Points, in no order, along strands that fork and pass close to each other.
(in the rows, 100 means zero)
Two points are linked if the straight distance between their rows is under 63.4. Some points are linked to none.
Q61: 116 62 94 80 123 87 137 80 71 94 91 91 83 131 84 114 106 84 100 104 116 91 115 126 108 89 73
Q751: 92 99 68 95 86 117 101 123 86 97 110 52 94 109 67 130 94 97 106 81 116 74 137 100 121 78 101
Q14: 112 142 95 120 90 80 111 145 96 136 87 137 131 84 134 90 134 108 96 88 111 128 58 115 82 100 112
Q861: 60 98 79 101 112 91 119 97 116 93 138 46 107 102 86 115 111 76 129 71 107 118 118 107 110 80 110
Q485: 93 45 125 78 128 77 84 45 104 87 86 123 65 117 88 91 78 105 99 135 76 92 109 104 87 118 84
Q898: 127 63 100 76 137 96 144 92 56 100 87 103 90 143 102 121 113 81 95 106 133 92 112 144 103 92 76
Q815: 112 87 61 96 82 113 109 127 70 103 118 64 88 98 82 138 95 79 109 80 114 74 144 108 121 84 88
Q796: 97 80 84 108 65 103 113 82 105 108 164 104 132 79 104 115 130 57 99 71 122 120 103 93 134 88 80
Q938: 123 121 108 118 102 78 114 123 90 123 93 153 123 95 141 80 125 106 93 100 110 136 43 119 79 104 98
Q164: 107 143 114 123 112 89 81 124 122 144 76 117 108 79 122 76 114 141 114 108 91 126 78 90 71 102 132
Q857: 102 51 131 84 127 89 69 66 95 85 72 125 61 114 89 97 77 127 83 143 91 98 89 94 88 123 94
Q775: 76 114 77 90 94 125 99 113 93 94 107 45 88 118 60 128 94 115 91 90 132 86 115 85 113 69 112
Q986: 87 120 113 102 97 124 84 104 122 91 89 83 92 100 91 88 88 116 97 107 82 89 107 77 87 107 117
Q157: 77 80 98 87 110 101 106 72 103 87 96 59 81 117 72 104 83 99 109 104 84 81 147 99 108 90 97
Q932: 113 122 125 103 81 107 65 108 108 122 97 142 102 80 119 65 102 130 86 111 81 116 67 71 83 121 104
Q298: 81 85 93 84 111 95 115 78 102 90 117 69 90 117 78 104 100 102 110 91 118 107 94 100 109 81 102
Q678: 107 133 89 135 105 96 119 147 101 118 51 83 114 95 114 107 99 118 115 96 109 95 108 123 77 91 124
Q652: 69 109 75 93 78 113 107 110 97 103 149 57 112 93 78 127 121 82 98 66 138 108 96 90 127 74 96
Q94: 74 139 93 95 77 123 80 126 112 93 118 85 116 95 91 108 108 109 94 82 111 101 85 81 106 85 125
Q971: 68 110 122 103 125 104 85 90 128 90 106 82 88 105 96 86 90 119 117 109 87 118 80 79 72 104 125
Q641: 71 118 119 120 130 111 86 112 127 99 85 65 83 105 92 88 88 126 110 115 99 112 92 83 66 102 150
Q925: 68 116 108 99 120 100 83 112 113 94 126 96 96 103 95 100 116 127 107 94 126 138 43 82 78 90 133
Q990: 66 89 101 88 95 105 92 69 125 86 137 67 103 95 85 93 97 76 113 89 73 101 135 85 117 103 84
Q342: 146 107 91 121 80 80 110 128 88 112 72 143 126 75 142 92 98 76 111 86 71 83 127 130 93 122 74
Q134: 127 104 97 110 127 99 138 125 75 102 69 109 112 123 117 112 106 96 106 102 124 93 92 139 89 99 95
Q182: 79 53 115 62 105 99 88 55 91 91 122 84 57 124 66 99 95 110 80 113 107 100 100 79 109 90 77
Q732: 124 91 116 84 63 100 76 89 88 95 78 155 99 96 107 78 87 108 72 118 61 74 104 94 108 123 77
Q722: 66 102 105 92 119 100 100 83 117 84 123 74 90 113 88 98 95 105 111 98 101 107 92 92 96 89 116
Q490: 103 132 77 102 104 119 110 147 88 96 81 80 102 117 81 136 106 123 91 91 160 92 74 103 97 72 128
Q851: 100 113 112 114 101 106 89 106 105 102 57 89 87 95 98 96 74 125 91 117 87 77 117 95 87 109 120
Q357: 64 99 123 98 127 120 70 83 138 76 119 83 75 107 79 91 91 106 107 115 77 129 80 56 78 106 118
Q894: 105 112 127 101 100 131 63 103 128 107 79 116 82 89 91 78 85 124 88 127 61 109 90 59 74 126 107
Q186: 87 87 128 96 120 97 90 58 130 80 82 103 79 100 97 72 75 95 107 123 51 95 128 85 77 122 97
Q945: 140 103 90 114 81 85 121 120 80 104 88 146 127 88 141 95 111 78 101 89 89 97 100 129 102 113 75
Q266: 106 99 84 101 120 104 121 108 82 91 77 81 92 122 88 118 95 113 98 103 127 88 92 118 91 83 113
Q76: 109 106 107 102 91 88 101 95 101 98 95 121 106 100 116 87 94 102 101 97 91 97 84 108 97 103 93
Q601: 117 132 86 109 94 115 111 149 78 103 66 95 108 110 92 124 100 122 86 95 141 86 80 107 94 86 116
Q388: 114 100 100 87 105 94 99 103 77 93 118 139 92 118 110 102 116 112 81 103 130 119 35 99 99 89 99
Q548: 119 54 91 73 82 89 116 83 71 99 114 102 96 98 92 114 104 69 100 90 90 78 139 110 128 100 57
Q42: 116 123 76 122 83 104 114 148 91 108 110 120 137 80 129 119 126 71 111 72 111 104 94 129 106 103 102
Q235: 113 89 92 105 108 72 132 80 102 90 119 128 118 94 132 93 115 64 114 86 92 116 93 125 105 105 85
Q245: 87 115 106 114 91 85 102 89 132 96 105 107 117 72 130 77 101 83 123 82 65 103 119 105 94 116 102
Q152: 121 92 78 101 44 105 87 100 88 99 138 133 134 76 118 110 109 70 91 83 88 92 108 96 136 105 80
Q977: 138 126 96 118 103 107 113 140 74 118 51 115 109 107 111 110 95 125 76 109 128 93 77 119 90 99 104
Q257: 122 87 72 86 100 114 130 130 62 110 124 93 103 115 99 130 127 69 107 75 141 92 111 121 125 93 84
Q726: 88 125 76 100 95 124 101 128 88 93 95 68 100 118 78 126 99 113 100 85 136 86 97 97 106 77 126
Q64: 125 57 86 88 79 82 113 80 87 93 128 120 108 84 109 107 101 63 111 87 77 83 136 112 130 109 56
Q109: 90 102 88 80 70 109 98 89 89 99 154 116 107 98 90 105 124 93 68 87 135 124 54 78 133 86 87
Q84: 76 89 113 85 117 124 84 77 113 84 92 67 64 122 67 102 76 115 88 128 87 86 119 77 98 100 118
Q236: 77 90 87 113 89 91 115 86 121 104 158 90 133 76 105 114 133 55 117 66 120 129 101 106 121 85 103
Q194: 140 84 85 104 103 93 133 114 71 104 107 144 127 105 141 106 122 62 101 88 106 101 98 137 115 113 78
Q91: 108 84 126 80 85 97 79 60 109 89 83 128 90 97 105 76 81 92 94 120 47 79 130 90 98 126 76
Q613: 109 86 128 92 107 109 59 97 90 95 91 139 78 112 94 90 87 135 74 127 103 103 60 78 89 110 101
Q975: 107 73 95 102 118 80 116 80 91 88 56 79 87 110 85 108 72 100 107 118 87 69 149 128 95 99 97
Q179: 104 64 120 73 103 78 97 53 104 85 90 122 83 109 91 84 83 95 97 117 66 80 121 103 101 112 75
Q846: 115 76 132 91 115 89 77 81 98 103 56 129 73 99 105 89 74 126 81 143 81 85 101 96 84 125 99
Q410: 73 92 81 105 104 85 126 86 116 99 145 72 119 88 101 115 121 63 130 72 108 119 111 108 114 89 99
Q642: 81 121 102 102 73 100 91 90 121 97 140 125 135 77 113 97 123 83 98 84 100 123 71 89 115 99 109
Q265: 124 75 98 75 102 87 121 82 70 92 99 134 95 118 106 99 110 88 85 100 108 99 81 120 110 96 73
Q131: 100 138 97 126 108 116 93 140 96 115 56 70 96 97 87 106 85 140 92 114 129 86 102 98 82 93 143
Q748: 110 84 133 100 115 124 49 95 114 106 80 130 72 91 88 83 86 132 82 137 71 117 74 54 76 129 105
Q653: 77 100 119 98 123 136 70 87 127 80 98 72 70 109 67 94 80 115 94 132 78 111 98 60 82 105 123
Q948: 115 121 76 130 103 104 114 137 91 102 67 76 111 100 103 123 87 101 120 87 109 79 121 132 88 92 116
Q636: 104 97 92 109 94 77 112 92 109 91 110 114 120 82 127 93 102 74 126 76 83 100 115 118 107 106 88
Q303: 122 81 101 99 127 66 141 78 92 95 104 137 111 110 138 89 117 69 114 99 100 118 84 139 95 109 74
Q700: 117 105 77 110 115 110 123 126 78 95 63 72 94 119 88 129 90 103 102 101 128 70 118 127 100 88 115
Q369: 106 135 100 134 121 92 107 132 108 126 46 74 98 97 101 96 89 134 106 114 116 100 98 114 75 95 137
Q794: 118 138 82 129 79 96 108 152 95 129 92 132 142 74 136 99 131 97 102 79 110 114 78 123 97 105 108
Q940: 78 126 103 88 61 123 73 93 115 95 149 110 124 84 95 96 116 94 83 94 106 114 77 68 123 96 104
Q424: 111 104 73 116 45 108 90 112 94 108 148 127 139 68 113 124 122 62 93 75 109 100 105 102 129 97 94
Q703: 93 91 123 103 116 84 97 68 121 89 90 108 89 100 111 77 88 102 117 109 71 100 105 101 85 109 96
Q872: 121 131 113 127 109 82 95 108 123 134 54 114 109 85 130 73 91 121 119 113 68 99 125 109 78 112 104
Q564: 92 126 114 123 96 90 97 103 137 106 83 99 116 72 124 70 93 93 129 85 54 99 141 98 82 115 103
Q528: 122 85 122 109 133 86 88 110 77 111 67 128 84 109 112 95 87 134 84 129 120 115 50 109 77 102 103
Q516: 109 94 99 109 111 98 108 98 93 91 51 80 91 107 90 107 74 117 93 120 95 68 127 118 96 97 112
Q741: 91 71 82 89 97 100 103 88 97 92 114 55 91 102 83 109 83 80 119 84 81 76 160 103 113 89 85
Q280: 97 123 126 120 124 99 80 109 117 123 80 105 89 89 111 76 97 135 109 119 86 119 82 82 65 116 126
Q880: 88 87 87 86 52 112 98 81 99 103 158 104 118 86 90 111 129 74 74 78 128 115 87 80 143 86 74
Q297: 69 107 103 122 139 98 101 108 114 90 77 53 79 120 83 100 81 127 108 118 116 105 96 104 73 90 153
Q453: 97 141 111 130 95 98 89 119 135 125 66 94 110 77 119 73 91 118 118 100 58 98 135 93 80 112 117
Q951: 75 85 98 94 119 111 101 82 104 82 80 51 70 121 65 107 72 113 96 123 97 81 136 95 104 90 121
Q77: 92 109 100 85 87 97 94 95 93 93 130 122 105 106 102 101 117 106 88 94 122 121 44 85 108 89 101
Q996: 126 144 106 127 106 77 96 127 113 143 58 118 118 84 132 76 103 131 109 112 86 107 98 109 80 106 113
Q545: 109 141 105 118 88 122 79 140 103 120 50 90 98 91 94 98 83 146 84 117 109 78 105 86 87 103 135
Q138: 104 81 121 109 141 78 99 91 94 100 61 110 74 108 104 94 81 128 99 130 106 106 75 115 77 106 112
Q66: 111 113 84 96 94 106 119 119 82 99 107 104 116 109 105 115 114 95 98 79 130 106 75 113 112 90 94
Q284: 114 110 106 109 105 82 112 108 92 106 92 129 106 100 121 89 108 105 102 99 107 118 57 115 86 103 96
Q382: 130 95 111 95 121 90 103 114 65 97 83 143 90 120 116 102 101 121 78 119 134 116 38 113 83 94 94
Q39: 100 106 109 91 82 104 93 87 107 91 107 111 109 98 103 88 94 96 100 94 80 91 103 91 110 104 90
Q826: 112 86 130 116 136 83 79 92 104 112 60 116 80 94 111 78 79 134 95 140 89 106 84 99 74 119 107
Q956: 60 107 85 102 103 109 96 104 120 91 128 42 103 105 78 109 94 86 122 83 92 96 140 96 110 86 114
Q907: 68 110 90 81 70 117 86 99 106 97 151 70 110 95 76 112 118 94 87 79 127 108 89 73 128 82 94
Q923: 87 110 90 111 132 102 114 110 94 87 80 58 86 119 81 116 88 123 101 110 131 97 91 113 85 81 137
Q902: 73 123 117 102 90 97 86 90 132 98 128 118 114 82 111 79 110 93 110 93 80 125 73 83 93 114 112
Q209: 72 88 106 96 121 67 119 56 124 86 131 92 103 99 107 89 110 80 123 88 97 125 91 102 97 95 94
Q790: 114 116 124 115 111 115 69 105 115 121 56 110 79 87 98 79 81 135 87 142 69 99 110 73 75 128 116
Q246: 86 57 106 65 103 96 119 63 84 95 107 72 66 122 61 105 94 99 82 102 114 93 110 94 112 84 75
Q373: 102 76 92 79 107 91 120 75 84 94 106 82 87 119 81 109 95 96 98 94 112 94 108 106 111 82 83
Q41: 121 68 85 102 60 88 100 73 97 94 141 134 123 72 124 102 110 56 96 85 79 91 123 97 136 111 63
Q883: 116 109 79 109 87 101 115 127 85 96 106 106 123 91 116 120 113 78 114 74 108 94 101 120 114 97 92
Q820: 112 95 65 87 80 122 124 131 69 107 136 99 110 106 92 129 132 78 84 75 156 102 91 101 134 87 82
Q721: 100 89 117 92 97 111 85 74 118 86 72 107 88 96 98 82 75 99 99 121 49 74 145 90 93 122 90
Q51: 79 122 104 75 68 132 72 96 112 94 139 91 103 96 76 100 106 100 81 93 106 100 89 62 126 93 96
Q691: 122 77 65 95 93 105 127 130 67 107 130 79 94 104 98 135 111 61 120 78 119 79 141 122 120 95 85
Q193: 78 59 117 58 96 100 90 47 108 91 132 89 71 113 75 84 97 93 86 110 83 99 108 78 112 102 66
Q989: 95 107 67 95 81 109 112 118 87 102 135 92 119 97 94 126 131 82 94 71 139 112 82 99 125 85 98
Q752: 119 114 124 116 107 99 74 107 104 126 61 119 91 93 111 77 88 138 89 124 92 104 87 88 81 117 113
Q71: 75 100 82 104 83 105 86 93 115 92 142 61 111 85 90 111 98 68 120 79 84 92 145 92 122 95 93
Q628: 108 62 87 81 86 98 107 87 84 92 104 83 92 106 80 112 88 83 103 95 80 69 153 105 120 94 72
Q747: 85 114 128 102 94 106 69 100 121 103 116 131 96 84 109 72 109 110 95 105 81 133 59 66 83 121 107
Q3: 136 83 101 93 126 81 144 104 67 99 102 145 121 121 145 95 122 67 102 95 109 109 89 147 101 108 73
Q377: 86 116 106 95 83 119 85 96 112 83 104 90 104 96 90 92 88 100 103 95 68 84 126 84 107 111 97
Q950: 77 77 107 71 85 104 93 54 111 96 134 84 89 99 80 82 99 80 93 100 72 99 122 82 123 105 70

A fork is a point with three links, a tip a point with one. Leave the first point through the second and follow the links. Name the first fork or tip that comes.
Q975, Q516 | Q989
Q246, Q182 | Q826
Q453, Q564 | Q342
Q257, Q691 | Q977
Q42, Q794 | Q975
Q157, Q741 | Q424

Follow the links from the first point to the second, and from the first to the third. Name the last point that the two ways share.
Q642, Q39, Q601 | Q989
Q977, Q377, Q902 | Q989
Q564, Q990, Q721 | Q826
Q91, Q382, Q945 | Q826
Q303, Q410, Q894 | Q752
Q246, Q369, Q628 | Q971

A fork is a point with three links. Follow the links from the first point to the second and name the forks in between, in order.
Q790, Q880 | Q752 Q826
Q748, Q945 | Q752
Q77, Q857 | Q826
Q950, Q790 | Q826 Q752
Q84, Q528 | Q971 Q373

Name the points in between on the shortest way along the links from the first point to the second, in order.
Q84, Q528 | Q653 Q357 Q971 Q722 Q298 Q373 Q246 Q182 Q193 Q950 Q990 Q71 Q956 Q861 Q410 Q236 Q796 Q880 Q109 Q77 Q388 Q382
Q357, Q152 | Q653 Q84 Q951 Q157 Q741 Q628 Q548 Q64 Q41
Q950, Q545 | Q193 Q182 Q246 Q373 Q298 Q722 Q971 Q641 Q297 Q923 Q266 Q700 Q948 Q678 Q369 Q131
Q342, Q721 | Q945 Q194 Q3 Q303 Q235 Q636 Q245 Q564 Q453 Q872 Q996 Q164 Q280 Q752 Q826 Q846 Q857 Q485 Q179 Q91
Q39, Q940 | Q76 Q284 Q938 Q14 Q794 Q42 Q883 Q66 Q989 Q652 Q907 Q51
